Each row is a point on a landscape with many peaks, with its height.
From any point a climber takes the steepest step (rise divided by distance) to one of its 2 nearest points. It stops when none of these is higher. Distance is the straight distance between rows; heights are no part of it.
gidud: [-26   4  -4   9  -2   0  44  16 -45   0   6 -11   4 -20  -4  10  -5   2
  -8  24  30  10  -5  19  15  13   7  -5  21  -8  15   0  33   5 -12 -19
   0  -9 -20 -16 -12 -30 -19  31]  height 79
duv: [-29   1  -1  -3 -23  28 -14 -17 -20 -17 -21 -10  14  18  16  18  20  -4
   6  10   2  24 -30   8 -15   2  -6   1 -36  -4   8  30  -7 -39 -20 -10
  48 -13 -15  12 -10  14  16  16]  height 513
Vud: [-13 -10  -1  15   0 -21   4   2  11  17  -5  -9  19  16   4 -15 -25  -6
  10  -6 -24   6 -21  -5   1 -15  23 -32  21  16  34 -37  26 -10 -19  -7
 -27   2  -8  34  11 -23  -9   2]  height 411
kul: [  6  24  13   3 -10 -31 -24  -2  17  -1   6 -18 -17  30  -1   6 -24  16
  -9 -14 -17 -10  -3 -20   0  -2  -3   6   3   0  -7 -20 -15 -13  -2  -5
  -9  -7  21  28   4   2  18 -14]  height 197
dafa: [ 18   2  -2  24   8  20   2 -13  -1 -22  -8 -25 -11  22  -4 -20 -14  -4
  -4  17  10  25  18  10 -28  22 -16  11 -38  31 -12   4  -8  -2 -14  31
  19   8  -6  16   5 -13   2  10]  height 389
bel: [ 13  10 -27 -15  -6  14   5  -4   0   1  18  26  12  11 -24   3 -20  -8
 -15 -14  10  17   9 -14   0 -11   5 -28  33   5  -5 -21  -3 -23  28 -19
 -31  -7  -7 -13   6 -10  -7  14]  height 678
libub: [-32 -28   5   1   8   1  19   1 -15 -17 -23 -17   5 -18  22 -17  34   5
  28  21  -4  -9 -20  37  -5  16  -9  21 -26  -2   5  10   4   8  -7   9
  31  -8 -21  -2  11  14  -2  -2]  height 454
digi: [ 24  24 -33 -15  -3   4 -12  16 -14   9  -1   2  29   0 -10  15 -21   3
   4  -4  34   6   1  17  24   9   7 -26  23  24   5 -21  34 -21   2  24
 -15   5 -17 -43 -22 -17 -12   6]  height 537
nila: [-21 -12 -30  13  -5  21  41   4  18  10 -22  21  10 -18   1 -21  27 -14
 -16   1  -8 -15 -54   4  -6  -5  15 -21  -2  29   7   4  17 -15 -32 -23
   3  -8 -20   3  -9 -17 -25   8]  height 445
Padiz: [  9 -13  -2   8 -15  39 -25 -20  23 -13 -12  25  -4  17  -2   6  24 -25
 -16  -6 -24   9  -8 -28 -34 -14   2  -5 -32  11 -10  31 -37 -20 -20  -6
  35   2   2  21   0  24  19  -1]  height 420
bapo: [-31  -7  27  -2   8  -2  -7 -10 -13  -3   4  -1   6  13  34  17   7   3
  -2   9 -17  14   4   3 -18 -18  23  14 -17 -16  31  23   7  11  21 -21
  11  -1  21  25 -21  25  11  -4]  height 495
ziz: [-11  15  22  12  -4 -36  20  10   0  24  23 -10 -15  -3   0  12 -21   9
 -24   1   0 -14  -5 -19  15 -13  13  -4  34 -17  15  -9  14  18   3 -31
 -27  -3  23  21 -15 -11  -1  -5]  height 331
Petig: [-18  27 -19  -8  -7   2  12   6  18  18  26 -12  30  12  -7  -3   6  27
  -3  34  20 -13 -40  23  11   8  14   2  15  13   8 -19  26 -19  -2 -14
 -10  -8  -6 -14 -23 -25 -20  16]  height 595
Besit: [  5 -24   6  19 -11  36  23  -5   0  10 -11  13  -4 -25   7   6  23 -30
  -5  14 -12   4 -14   1  -3 -11  -3   4 -27   1   8  35  -9  39 -41  -5
  13  27  -8  15 -10  -3  -6   5]  height 536
vusuk: [ 17  -2   0  -5  20  -1   8  -5 -12 -23  15   1  -4  18 -17 -18 -15   2
 -14   1  14  10  41  -3 -15   6  -9   9  13   3 -10 -25 -12   4  55  15
 -13  -9   4  -4  16   8  -2  -4]  height 165
zifan: [  3   2  24  26  23 -17 -20  -3  18  22  -2 -20 -23 -16  15  10 -25   2
   6  -5  -7   4   9 -12   2  11  -7 -15 -12   6 -10   8  29   0 -40 -23
   5  12  24  27   0 -33  -6   6]  height 284
Voduk: [  6  15  28 -18 -15 -39  -8  17  15  26  27   6 -11 -13  -6  16  -9  11
   2 -13 -11 -31  -2 -13  31 -21   0  15  41 -42   0 -12 -20  30  17  -3
 -34   6  21  -6   2  14  13 -19]  height 126
zitu: [  6 -15  13 -10   0 -14  10  -9  -6  -8  -6   3 -47 -10 -20  -6  30  -2
  -8 -10 -10 -23  22 -13  -4   6 -25  23  -8 -31 -39  26 -46  15   9   1
  13 -12   6  -3  28  24  25  -9]  height 362
goti: [ 30  15 -18  -6   2 -23  -4  16  23  -7 -32  15 -24  -1  -5 -12   9   4
  -5 -39  -4 -38  -8 -12  -7   8 -10   1   3  28 -26  -9 -15 -18  10  35
   6 -10   6 -19   6  23   8 -41]  height 358
rol: [  7  -9   2  16  25  -5  11  -3  19   1   6   9 -40 -20  -7  -6   1   2
 -17 -15  -3 -13  15 -24 -12   2  -6  -9   4   9 -36   3   0  -4  -6 -41
  -1 -10  18   8  15 -23 -14   2]  height 280
vuzi: [ -4   4  -6 -13  -2   4  -4   7 -30  -8   2 -18  24  -9   3   8   3  12
  21  26  26   8   7  31  17  17  -6  14   1  -9  12   1  16   7  11  26
   6   5 -18 -31 -10   4  -3   8]  height 406
Dutar: [ 20  20 -13   2 -12  22 -12 -11 -37 -15  -6  -4  -8  18 -13  23 -19 -15
 -15 -10  17  40  33 -10 -12   6 -13 -18  -9  -4   2  28  -5 -23  -3   4
  11   2  -2   2  -9  -2  14  19]  height 475
gilo: [  1 -32 -22  -3  19  19 -19 -11  36   1  -2  17  21 -11  -3 -25  -4   1
  26 -21 -19   8   4   0  -2  -1   9 -25  -3  18 -31 -27  11 -26 -15 -20
 -14  -1 -17 -11  31 -31 -24  20]  height 582
Lutu: [  2 -14   2   9  -1 -22  40  12  -9  -7  -2   7   0  19  -3 -27 -11 -12
 -21 -13 -12 -10   0 -10  -9 -23  17   4  24   9  27 -34 -12  29  35  32
 -24  -4  -1  25   5  23  -3 -30]  height 99
dun: [ 17  20   5 -13   9  -2 -60 -15  11   4  12  -4  13  17  14  36 -25  12
   8  -7  -1  18  25  -8   3  -6   0  -6 -13   0  14   5  14 -12  14  -2
   2  16  22  -4 -21   0  12  -3]  height 542
Tobu: [ 20   4 -24 -15 -28  20 -19  -8 -35 -19 -19   7  15  19 -19   2 -15 -27
   4 -20   5  39  14   2  -4   1 -19 -29  -2   2   1   4 -19 -30  -4  31
   4  -3 -32  -4  24   5  18  14]  height 440
teg: [  1 -39  23  11  32  21 -14 -13  46   7  21  14  15 -19  14 -23   8  -9
  14  23 -25  -4   9   1 -14  -6   3  25 -22   3  -2   1  -5  43   4  -3
  -2  26  14  12  17   2 -17  -3]  height 477
Lataz: [ 24 -37 -13  -4  11  20  14  10   9  -1  -7  19   6 -36 -14 -28  28 -10
  12  -3   3 -17  20  14  23  15 -15  16  -6   0 -28  -2 -11  32   5  35
  -1  15 -22 -40  23   2 -14  -7]  height 715
pebek: [ 24  11  -6  23  19  23  -9  -9   5 -16 -11 -15   5  24  14 -10 -11   1
  -7  11  13  22  22   7 -23   4  -2  18 -39  36  15   6  12  12  10  54
  12  26  12   5 -29   7  -1 -14]  height 419
merik: [ -4 -28  -7  10  14  -5  12   2 -29 -10 -46 -15 -16 -25  15 -12  20  -5
  21  -4   1   4   7  24  -3  30 -19  -4 -25   6 -15  21   9  -5 -25  21
  30  -3 -30  -9  17  -1   1   8]  height 463
mefem: [ 20   2   3   7  -3  11   1  -4  -9   4 -17   6 -21 -21   0  16  20 -10
  -6   2   3  -1  10  -7   1   9 -19   4 -24  -3  -8  44  -5  18 -18   5
  20  17   7  -4 -10   4   7  -3]  height 566
pof: [-34   7   8  10  -7   0  37   7 -60  -9  -8 -15  -9  -8  10  28   3  -1
  -6  16  17  21  -2  12   0  -3   2  -2   4 -25  28  27  23   8 -12 -21
  12  -8  -9   3 -19  -3   5  26]  height 74
sesiv: [  9  10  15  11  27  -5 -15 -13  28 -13  25 -30 -21  21  -7 -21 -18  24
   3  23  10   1  26   9 -17  28 -18  18 -15  18 -43 -28  -5 -10  -1 -10
   4 -12   9   9  20 -28   0  17]  height 337
niv: [ 20  17   1  25   1   7  -4 -13  33 -12   4 -20 -26  29 -14 -18 -11   4
 -23  12   6  -3  -2 -10 -25  20 -12  10 -27  37 -36  -9 -20 -19 -22   3
  14  -6  10  27   8 -17  -2   5]  height 361
bomer: [-26  -1  -9  -1 -12  10  17   8 -30 -12 -20 -21  26  -6  13   4  19   1
  14  30  22   3 -35  43   0  11   1  11 -18   7  25  10  19  -1 -22  22
  29  -1 -24 -11 -24   6  -9   9]  height 430
taso: [ -2  10   8 -18 -15 -16  -2   5 -19  -8  11 -21   8  14  -8  -3 -10  18
  17  13  10   0   9  18  17  15 -16  20  12 -25   2 -21 -20   6  22  25
 -11  -7 -14  -8  16  10  12   0]  height 386
danal: [-18   8   6 -18 -13  -7   1  -5 -59 -18 -15 -10  -6   3   6  25  15   2
   7   1  11  18  11  10   9   8 -13   3  -2 -37  14  32  -3  -9  10  -1
  19 -13 -14 -13  -7  21  25   5]  height 67
kelen: [-16  20 -14  -6 -22  27 -12 -17   7 -11   5  -2  16  31  -8   5   5   5
  -9  11   6  16 -30  -6 -13   6  -2  -3 -12   8  -4   4 -13 -48  -8 -22
  22 -18 -11  12  -2  -2   8  20]  height 479
filun: [ 13 -31  -8 -17   8  -8   4   8 -20  -1 -17  27  -3 -29  -4  -2  10 -13
  19 -28  -9   0  23  -6  16  -6  -4 -20  24 -22  -9  -2  -4   7  19   4
 -14  -4 -18 -27  24   9   1  -3]  height 655
gir: [-16 -25  10   3   1 -38  39  10   1   2  -4  -2 -21   7 -10 -35  -6   4
  -2 -18 -20 -24 -14 -15  -6 -16   8   3  30  -8  -1 -38 -18  16  12   1
 -20 -29  -8  30  31   3  -4 -12]  height 109
nozep: [ 45  -6  -9  -1  -4   2 -22 -15  -3 -20  -8   5 -30  19 -28  -7  -1 -22
 -15 -24 -10   8  46 -20 -16   1 -26  -7 -13   7 -24   8 -40   3   2  34
   4   9   6   2  22  19  25  -9]  height 447
Supi: [-22 -27   8   1  -5  12  16   0   0  16 -10   6  -2 -45  12   4  28  -9
  11   5  -9 -12 -22  12  17   4  -1  -5  -8 -16  -5  21   8  16 -42 -34
   9   2 -14  -6   5 -18 -16  17]  height 514
zopo: [ -9   3  14   8   5  -6  -4  -5  38   8  26 -27  11  17  -1 -24 -11  25
  16  34  -6 -11 -18  13   4  14  -2  26  -6   7 -13 -36  -6   8 -10   0
  -8   0   1  18  19 -22 -11  10]  height 318
vok: [ 19  32  11  30   8 -27 -15  12  23  17  -9 -33 -11   7   8   2 -33   9
  -4  -6   4 -10 -11  -4   0  18  -4  -9  -5  39  -9 -10  28 -10 -41  14
  -1   6  21  20 -15 -26  -2 -10]  height 256
vanu: [ -5 -23 -11 -21   2  28 -21 -17   1 -14  -4  12  14 -12  -1   1  13  -5
  21  -1  -6  15   8  11  -4   4 -12  -8 -18 -14 -16  11 -11 -18   2 -18
  14  -5 -17 -15  21   1   0  19]  height 511
Did: [ -1  -4   0   0   6  -5  -9  -1  53   2  -2  15 -18 -11  -1 -18  14   8
   7 -15 -24 -32 -21 -15 -12  -3   0   9  -2   2 -31  -4 -20 -10 -13 -20
   3 -12  16   5  27   2  -5  -7]  height 298
Vap: [-36   2   8 -13   3  -8  16  -1  -2  -1   9  15  -6  -2  17   9  21  10
 -16   4  -8 -12 -20  -6 -11 -14  18   6  13 -19  13  14   0  -6  27 -47
   1 -21  10   5  -9  17   2  -3]  height 524
sapev: [ 38  10 -13  -3 -16  -5 -31   0  26 -13 -17  12 -20  23 -23  -9  -4 -10
  -8 -36 -18 -14   3 -23 -15  -3 -15  -4  -4  17 -27 -12 -41 -25  -8  28
   6  -6   5   3  21  20  20 -19]  height 405
giduv: [  3  32  10   4   6 -18   3   4 -13  -1  -4 -12 -37  -6   8  23  14  17
 -23  -1  15 -15  14  -7   0  16 -11  21 -11  -6  -8  36   5   3  10  -3
  17  -4  28  -6 -24   9  15 -20]  height 611
rema: [ -1  -5   4 -24   5  27 -32 -22  14 -11  29  -1  12  -2 -12   2   6  15
  23  19  12  13  24  16   5  17 -23  17 -15 -25 -35   7 -21 -12  15 -20
   6  -1  -5 -26  21  -8   0  30]  height 492
gek: [  1  11  10   7  -6 -25  10  17 -30  17 -23   2 -21 -31  23  25   5 -21
 -17 -27   0  -5  -3 -15   8 -14  12 -25   5 -10  31  44  30  16 -22   1
   6  12  22   8 -36  13   7 -21]  height 768
Peli: [-13  29  18  -3   5 -35 -29   7 -13  10  -7 -16  -5  -3  30  32 -12   5
  -9 -22 -10   0   7  -7   2  -9  18  -9  -2  -8  29  25  39  -7   2  -5
   8   4  41  11 -42  14  13 -23]  height 661
Saz: [  6  11 -11  13  12  -6 -12   0 -28  -7 -21  -8  -5  12  14  19 -29  -2
  -5 -19   4  28  17 -12 -16  -3  10 -29  -3  18  22   4  32 -21   0   5
   3   2   6  12 -17  -4   2   1]  height 526
gak: [ -4  36  -2   6   5  -5 -18  -3  10  15  22 -32  18  20   1  15 -30  31
   6  30  24   9 -12  18   7  21   5  -1   3  20   0 -19  36 -23 -18  -8
  -3  -2   0  -7 -19 -38  -8  25]  height 649
bokag: [ 30  -9 -21  -3  26  15 -11  13  16   0 -10  15  12 -24  -2 -16   9   1
  12  -8  19 -11  18  15  13  19  -9   0  -4  34 -24 -10  18   4   9  35
   1  12 -10 -47  -3  -8 -16 -14]  height 670
setek: [-22  14   3 -26 -15 -27  15   6 -37  -7  12  -8  -5   6 -16   7 -15  13
   7  -3  14   6   2   5  19  -1  -7  -2  39 -43  -6 -21 -15 -20  24 -20
 -24 -31 -16  -7  21  -5  10  15]  height 367
Fuv: [-16  -6  27  32  13 -30  46  11 -13  12   6 -20 -35  -9   0 -11 -16   3
 -21   2   0 -10   2 -14   1  -2   4   7  15  -6   4  -8  13  33  -9 -18
 -10  -7  15  38   0 -20 -11   0]  height 317
Foni: [  3  12  -6 -17 -32  26 -22  -6   9  -2  -8   2  20   7   5  19  28  -1
   9  17   4  -2 -32   9   5   1  -7  19 -29  -5   8  29 -22  -7 -11  16
  29   8  -9 -12 -16  22   9  -3]  height 556
vomu: [-48  -9 -10 -16  -1  11  21  -8  15  -8  15   4  31  23   2 -28  23  19
   9  20  -9  -2 -42  19 -15  -6  15   6   9  -3  10 -21  -6 -27  25 -34
  -2 -28 -15   4  14   3  -8  18]  height 292
Muga: [  5  46   2   1  -3 -20  -7  14 -18   7   0 -16 -15   1  14  34  -5  15
 -30  -8  23  -8  11  -4   7   1   9   7  -3   1  18  30  32   2  14  14
  11   6  37 -11 -59  15   9 -24]  height 677
dor: [  9  22 -16   4 -21   1   5   9  -4   3 -14   6  14  10   9   7   1 -11
 -21  -7   4  -5 -21  -6  -4 -14  18  -6  -8  23  35   8  11   1  -2  32
   2  14   8   7 -38  20  -1 -29]  height 675
futu: [  1 -16  39  20  11 -31   7  -1   6  21   5 -22 -37 -22  -1  -6 -11  -2
   8  -6 -19 -12  10 -13   8   1 -13   5   1 -18 -15   2  -6  34 -30  -9
  -4   7  16  32  20 -19   1  -3]  height 303
Roko: [  2 -18 -34  10 -21  35  43  -1   8   0 -18  24   9  -8 -22 -29  12 -27
 -19  -8  -5   1 -30   0  -6   0   2 -18   0  21 -16  -7 -15 -11 -34  -2
  -3  -5 -34  -1  18 -20 -21  14]  height 426
nuf: [  3 -11  -8   1   1  21 -32 -15  30   0 -14  21  18  10  20   5   5 -17
   0  -8 -29   8 -18 -12 -28 -21  12  -9 -25  20  19  14  -1  -9  -8   5
  14  12   7  19  -7  15   4 -14]  height 439
Bip: [ -9  -3  -6 -12   5 -20  16  22   6  15  -9   4 -13 -46  -4  -9  15  16
  17 -27  10 -32 -15   4  41  11   5 -11  24  -6 -44  -3  15 -12 -30 -18
 -13 -13 -10 -42   9 -24 -16   4]  height 466
megun: [ 13  34  -2 -14 -28  -1 -14   6  18   6   3   6 -26  -9 -22  21  14  13
  -4  -6  12 -28 -13 -10  18  13 -22  14   1 -22 -41  23 -36 -19 -21 -15
   6  -8   4 -22   3   1  13   0]  height 404
risof: [ -5  -3   1  13   0  29  12  -8   5   2  23   0  30  26   0  -6 -14  -5
  -5  34  -1  22  -2   8 -11 -14  13  12  -9   9  34 -17   1  22  12   7
 -12  16   0  22 -13  -3 -10   8]  height 522
neket: [ -8 -48  -2 -12  17  12  14   6 -20  -7   0  20  26 -29  -2 -20  18 -13
  27   4  -1   6  25  21  22   2   0   5  11 -19   4 -10   2  32  30  13
  -8   5 -28 -31  24   7 -10   1]  height 686
mem: [-45  -7  15   5   2 -10  27  -2   6  -4  22 -26  10  16   9 -23   7  26
   9  41  -4 -10 -31  21  -5   7   8  31   1  -8   8 -25  -2   5   4 -20
  -1 -16  -7  23  13  -7 -10  11]  height 304
pofu: [-15  15  -4  -9  -6  -5  16   8   6 -18 -26   1 -20  -1   8  -7  43  13
 -11   1   9 -33 -37   4 -10  16  -5  27 -16   3 -19  27 -18 -23   9  -2
  36 -28  -1  -9  -3  27   8 -22]  height 332
Kasod: [-12 -18  17   4   3   1  15 -17  -3 -17  21   0 -11  32 -18 -17 -11  -9
 -20   3 -14  18  19 -18 -33 -13   8   0   9  -9  -3 -22 -29   0  26 -28
 -13 -20   6  41  30   4   8  13]  height 776
loma: [-14  -1  18 -12 -13 -45  33  18 -12   9   8  -2 -28  -8 -13  -4   1   9
  -8 -16  -4 -33 -10 -15  18 -15   1  13  40 -34  -6 -16 -26  20  18  -3
 -24 -22   1   4  14  12  10 -18]  height 117
gigap: [ 12  35   4   6 -22 -30 -12   8   2  -1  -8 -36 -10  36  -5   4 -25  18
  -2   1   4 -10 -22  -1   6  14  -7   4  -3  18  -8 -18  -7 -24 -25  24
  -1  -9  -1  19  -3  -9  13  -7]  height 223
bina: [-24 -29  32 -15   1  -6  -3 -18   9  -7  28  -3  -7  11 -12 -12  -1   9
  20  10 -22   2  16  -4  -8 -11   0  13  13 -43 -21 -21 -37   7  15 -43
 -18 -18  -1  23  46   0   5  23]  height 740
lomin: [ 18  -8   7  -8  44   0 -24   4  14   3  24  21  10 -11   5   5  -4   8
   8  -3  13  -2  46  -7   6  -3   2   8  14  -3   2 -13  18  16  66  -5
 -15  11  26 -32  -6  11  -4 -15]  height 145
mulu: [  3 -15   7  -4  23  20 -15  -6  11   7  20  -4   8 -29   3   1   8  13
  18  23  15   3  25  16  20  23 -15  16 -15  -8 -21   8  12  19  -3 -10
   4  12  -2 -29   3 -26 -18  22]  height 474
fekep: [ 23   6  18 -14  10 -15 -25   4   7  18  33  15  -2  -6 -13  23 -21   9
   4  -7   5   0  44 -13  26 -10  -5   0  34 -31  -8 -15  -6  22  42 -18
 -36  16  19 -21   0   2   8  -1]  height 137
nus: [-15 -25 -26 -22   4  39 -30 -21  43  -5   5  15  52   1   4 -14  12   6
  37   6 -14   7 -24  19  -4  -6   6  -3 -17   5  -8 -13   1 -28  -2 -14
   4  -1 -21 -20  17  -6 -16  20]  height 541
mok: [ -9 -20 -12  -4 -19   7  14  -3   2   8  -7  24  24  11  -4  -6  -6 -26
   4 -10 -27   8 -27  -7   1 -31  17 -31  21   1  32 -25  -6  -1 -13  -4
 -24   0 -24  15   9   1   0   7]  height 444
Siv: [-14  13  -4 -13   1  -2   4  10  11  13  18  12  10 -16  10   9  18  14
  -5  13  16 -21 -24   6  10  -8  13  11  15  -7  10   5  14   2  21 -19
  -4  -2   9 -21 -21   9 -14  -6]  height 551
Bot: [ 15  13  20 -16 -22  -8 -19  -2  13  12  11  12 -30 -12 -10  27  25   8
  -7  -4 -12 -25   4 -15  14  -1 -16  27   4 -43 -25  36 -43  17  -5  -6
   5   7  17 -15   3  25  29 -12]  height 381
mapel: [-28   6  15  10   1 -39  -9  12   6  19   7 -27  18  -8  21  -4 -14   6
  22  10  -5  -9 -27  14  13   1  20 -14  15   5  31 -23  46   0 -28   0
  -7   9   9  24 -11 -14 -10  -5]  height 375
nerir: [ -4  -5   1  -3 -21  31 -29 -22   6 -26   2   1   6  38 -12 -12   8 -19
  -6   0 -12  22   2 -16 -32  -2  -9  -5 -25   4 -15   4 -41 -36  -7   0
  28 -11  -5  25  26  21  21  10]  height 446
liga: [ -6  -7  18  -1   1 -15  -7  10  34  16  -8   2  13 -24  19 -15  15  -4
  18   3 -22 -36 -33   8   4  -3   6  14  -5   1  12   3   1  21 -19  17
   6  13  13   6   4  16  -6 -28]  height 321
gik: [  2  -4   0   2  45  16  -5  -9 -12  -9  16  15  13   2   8  14  -8   2
 -12   9  19  24  46  -3 -17  -4  12   5   0   3  21   9  27  13  64 -12
   0   4  21 -16 -27  10 -12   1]  height 152
Tun: [  5  -9  -9  13 -13  -4  29  17 -39  11 -34  11 -10 -32  10  11   5 -30
  -7 -17   5   3  -5  -4  11 -12   5 -35   7   6  29  22  22  15 -31  14
   1  15 -13   1 -18  -2  -6  -7]  height 694
Dagu: [ -7  17  10   1  21 -15 -38 -12  -5 -10  16 -29   9  26  11  18 -34  24
  16  13   9  22  27   7  -7  12   0   3  -3   0  10 -17  24 -18  19  -6
  -2  -3  13   3  -7 -13   4  16]  height 592
mar: [ 13   4 -17  22   1  12  13  15 -20  12 -21  -3   2 -27   4  10  -6 -12
   1   5  24   8   0   8  10  11   5 -21  -8  26  16  19  39   7 -34  23
  11  21 -10 -16 -26 -21 -18   5]  height 636
supaf: [  6 -13  12  20  -2  10  20  -1   4  13 -20  24 -27 -19  16  10  16 -30
 -30 -22 -24  -2 -13 -26 -22 -20  11 -13 -14   7   6  42  -3  21 -26 -18
  10   9  17  30 -12  11   6 -15]  height 507
Libif: [-26  18  11 -20 -34 -35  -8   8 -34 -11 -25 -17  -7   6  22  18  22   9
   7  -8  -8 -12 -22  10  12  -1   1  10  -4 -26  24  22  -9 -11  -6  15
  19 -12  -4   1 -14  37  29 -23]  height 56
leg: [ 15 -11 -10   6  -2  10  19  -9 -17  -7   9  14 -12  18 -31  -9 -29 -25
 -23 -14   1  28  30 -22 -17 -11  -3 -31  22   2 -11 -19 -16  -8   6 -20
 -24  -9  -6  21  25 -19  -5  20]  height 729
Kegur: [  2 -27  -9  13  15  36   5  -4  25   5   4  18  34 -13  11 -18  11 -16
   8  26  -8   1 -11  13  -5 -12   7  14 -23  22  17  -1   9  33   0  19
   3  27  -5   1  -7   1 -24  -8]  height 496
bafup: [ -4  15  -7  -9 -38  28   0  -3 -15   0   0  10  23  23   3  21   6 -14
 -15   8   0  16 -27  -1  -2 -23   9   4 -10  -2  33  18 -17   0  -4  15
   8  10  -7   6 -30  22  13  -4]  height 603
Lopaz: [  2  -9 -16  -2  27   6 -10  -2  13   4   2  16  13  -1   3  -4 -15   2
   7 -14  -3   8  15  -7  -4  -4  13 -25  13  17  -4 -25  24 -18  19 -22
 -15  -5   2  -6   9 -18 -16   7]  height 628
zipid: [  5 -10  -9  10   3  -3  41  17 -20   0   8   6   9  -6 -10 -19  -8  -5
 -10   8  18   0   6   5  10  -3  10  -2  29   7  15 -29   7  21  21  20
 -18  -2 -15  -6   1  -7 -18  -4]  height 91
lilu: [ -4 -10  17 -12   5   9  -4 -14  32  -3  48  19 -10   8 -27  -9   2   7
  -5  11 -10  -6  24 -16 -13 -14   2  18  18 -31 -34 -12 -39   9  37 -48
 -25  -7  19  -5  30   3   2  20]  height 714
bameb: [-13 -12  18  -1   6 -30 -23  12   3  11 -10 -19  17 -27  26  -8   8   0
  40   8  -5 -16 -11  24  17   8   9   1  -6   3  22  -4  36  12 -17  32
  12  15   2  -1  -2   8  -4 -22]  height 343
mam: [ 14   5   1 -12  11  19 -64 -24  46  11  17  21  28  20  12  27 -12  -4
   1  -8 -23  13   1 -17 -16 -25  17  -8 -12   6  14   7   3 -11  17 -12
  -2  19  25   2 -19  13   3  -8]  height 489
Ropod: [-13  10  11   5 -27   3  24   0 -40  -1  15 -12  15  31  -1  16 -26  -7
  -8  14  -1  31   2   0   0 -22  16  -5  13 -21  43  -9  -1  18   6   0
 -20   7  -3  24 -18   5   8  16]  height 552
tef: [ 20   1  -6  -3  24  28  -9 -17 -18 -25  16   4  10  19 -10   0 -13  -7
 -11  11  22  34  53   3 -21   5 -12   9 -12   6   7   6  -1   9  49  19
   0   9   5 -14  -5   9   2   5]  height 158
kiba: [ -1   7 -17  16  -9  16  29   0  18   5 -16  27 -24  -3  -3  -3  24 -15
 -41 -12 -10 -16 -37 -30 -23  -9  10 -13  -2  21  -6  23 -10 -15 -20 -28
  13 -13   5  15 -10  -1  -6  -6]  height 473
sipi: [-15  34   4  -3 -11 -24  22   2  -8  13  36 -14 -12  19 -17  10 -26  22
 -21   9  12  -4  -7  -9  17  -2   5   1  41 -23  -1 -23  -1 -10  15 -37
 -34 -17   7  12  -5 -22   1  17]  height 349
galu: [ 26  24 -16 -17   5   4 -34  10  26  12   5   6  17  -7  -4  11  -8  18
  22  -8  18 -14   0  10  23   9 -11  -2   6  18 -23 -18   9 -15   2  13
  -9   9   2 -45 -10 -10  -4  -6]  height 606
dutad: [ 20   6 -21  -5  14  -6 -12  15  56   0 -12  24  -9 -15  -6 -19   7  12
  12 -37  -9 -38 -17  -9  -1  -1   1  -6  11  25 -41 -17  -3 -24   1   0
  -6  -5  15 -32  13   1  -7 -20]  height 322
podaf: [ 22  11   1   3 -20 -10  12   8 -33   3   7   5  -1  17 -11  20 -29 -12
 -24 -15   3  18  21 -19   8 -21  11 -15  24 -10  28  -3  -5  20  17  14
 -29  11   6  12 -19   8  13  -9]  height 517
gegul: [ 15  16  -6  13  18 -18 -21   8 -11 -14 -18 -25   7  22  17  -3 -22  11
   5  -8   6  12  21   7 -12   5   8   2 -13  32  25 -13  30  -5  14  52
   5   9  12   1 -18  13   7 -23]  height 462
gogoz: [ 37 -12   2   8  -5  -4   0  -2 -25   1 -12   7 -22   4 -10   8 -14 -23
  -9 -26  -9  17  40 -22  -1  -9  -8 -18   0  -8   7  10 -17  25  -5  22
 -15  18   4  15   3   6  20  -6]  height 482
sivun: [ -9 -17   4   9  13  -1  18  12  15  17   0  -2  -1 -36   5 -20  12   4
   9   8   2 -21 -12  12  20  15   5   5   1   7 -20  -8  19  12 -28 -10
   0   3  -5 -12   8 -28 -28   5]  height 494
Rovi: [ 11  11   0  -8  -2 -22  -3   9   0  11 -17  -8 -35 -27 -13   9   2  14
  13 -17   6 -23   2   1  28  19 -25  -4   7 -12 -48   8  -9 -15 -36 -11
  -1 -14  -6 -22  17 -22   5   7]  height 435
Tabi: [-24 -22  24   7   3   8   9  -7 -18 -13  -7 -17   6   4  27  -3  15  -1
  20  22 -13  13  -1  21 -11  -2  -1  23 -30 -13  29  17  -1  26  -4   7
  20  11  -2  21  -2  18   8   2]  height 471
gikob: [ -9 -12  -4 -18 -10  13  22  -4 -24 -26 -18   9 -17  -9  -7 -11  46  -8
  -7  -2   5  -4  -2   8  -9  13 -25  18 -14 -23 -22  35 -33  -2  18   0
  31 -21 -17 -16  19  33  18  -4]  height 348
nameb: [ 17  -2   0   5  -2 -26 -16   4 -28   1 -41 -23 -17  -9   6   5   0  -4
  28 -17  -3   4  15   9  12  21 -20 -13 -15   2  -1  16   8  -2 -33  40
  11   9 -13  -3   7   4  18  -4]  height 506
kur: [ 23   1 -33 -13 -13  20 -24  -1  -8  -1 -22  16  30  -1  -1  12  -9 -14
  12 -14   6  17  -4   4   7  -6  -3 -29  -2  19  13  -4   8 -23  -7  28
  -2  11 -22 -20  -7   0  -1  -3]  height 476
simak: [-25 -12 -13   1   7   4  42  23 -16   9  26   6  23 -21 -11 -17   7   7
  -4  21  31  -2  -5  22  27   9  24  -2  36   0   8 -25  33   7  14 -14
 -18  -6 -22 -32  -7 -25 -33  20]  height 85
vuvo: [ -2 -26 -14   8 -12  29  19   3  16  18   4  31  41 -11  -4  -9   3 -29
   6  16 -17   3 -27   8  11 -29  19 -12   9  10  31 -17   4  33 -19  12
 -23  25 -24   1  -3  -8 -20   2]  height 472
nege: [ 20  23   5   5   1 -10 -12  -6  14 -15  24  -9 -10  45 -12  -7 -24  11
 -28  -5   1   0  24 -17 -15   1  -3  18  -4  12  -8 -24 -24  -2  33  16
  -7   1  23  18  -4  13  13 -16]  height 177

Where does a climber stop that starts at each point below?
Bot -> Muga
vanu -> Kasod
pof -> gak
mem -> Saz
nila -> Muga
gigap -> gak
vuzi -> gak
Roko -> Muga
Voduk -> gak
Did -> Ropod
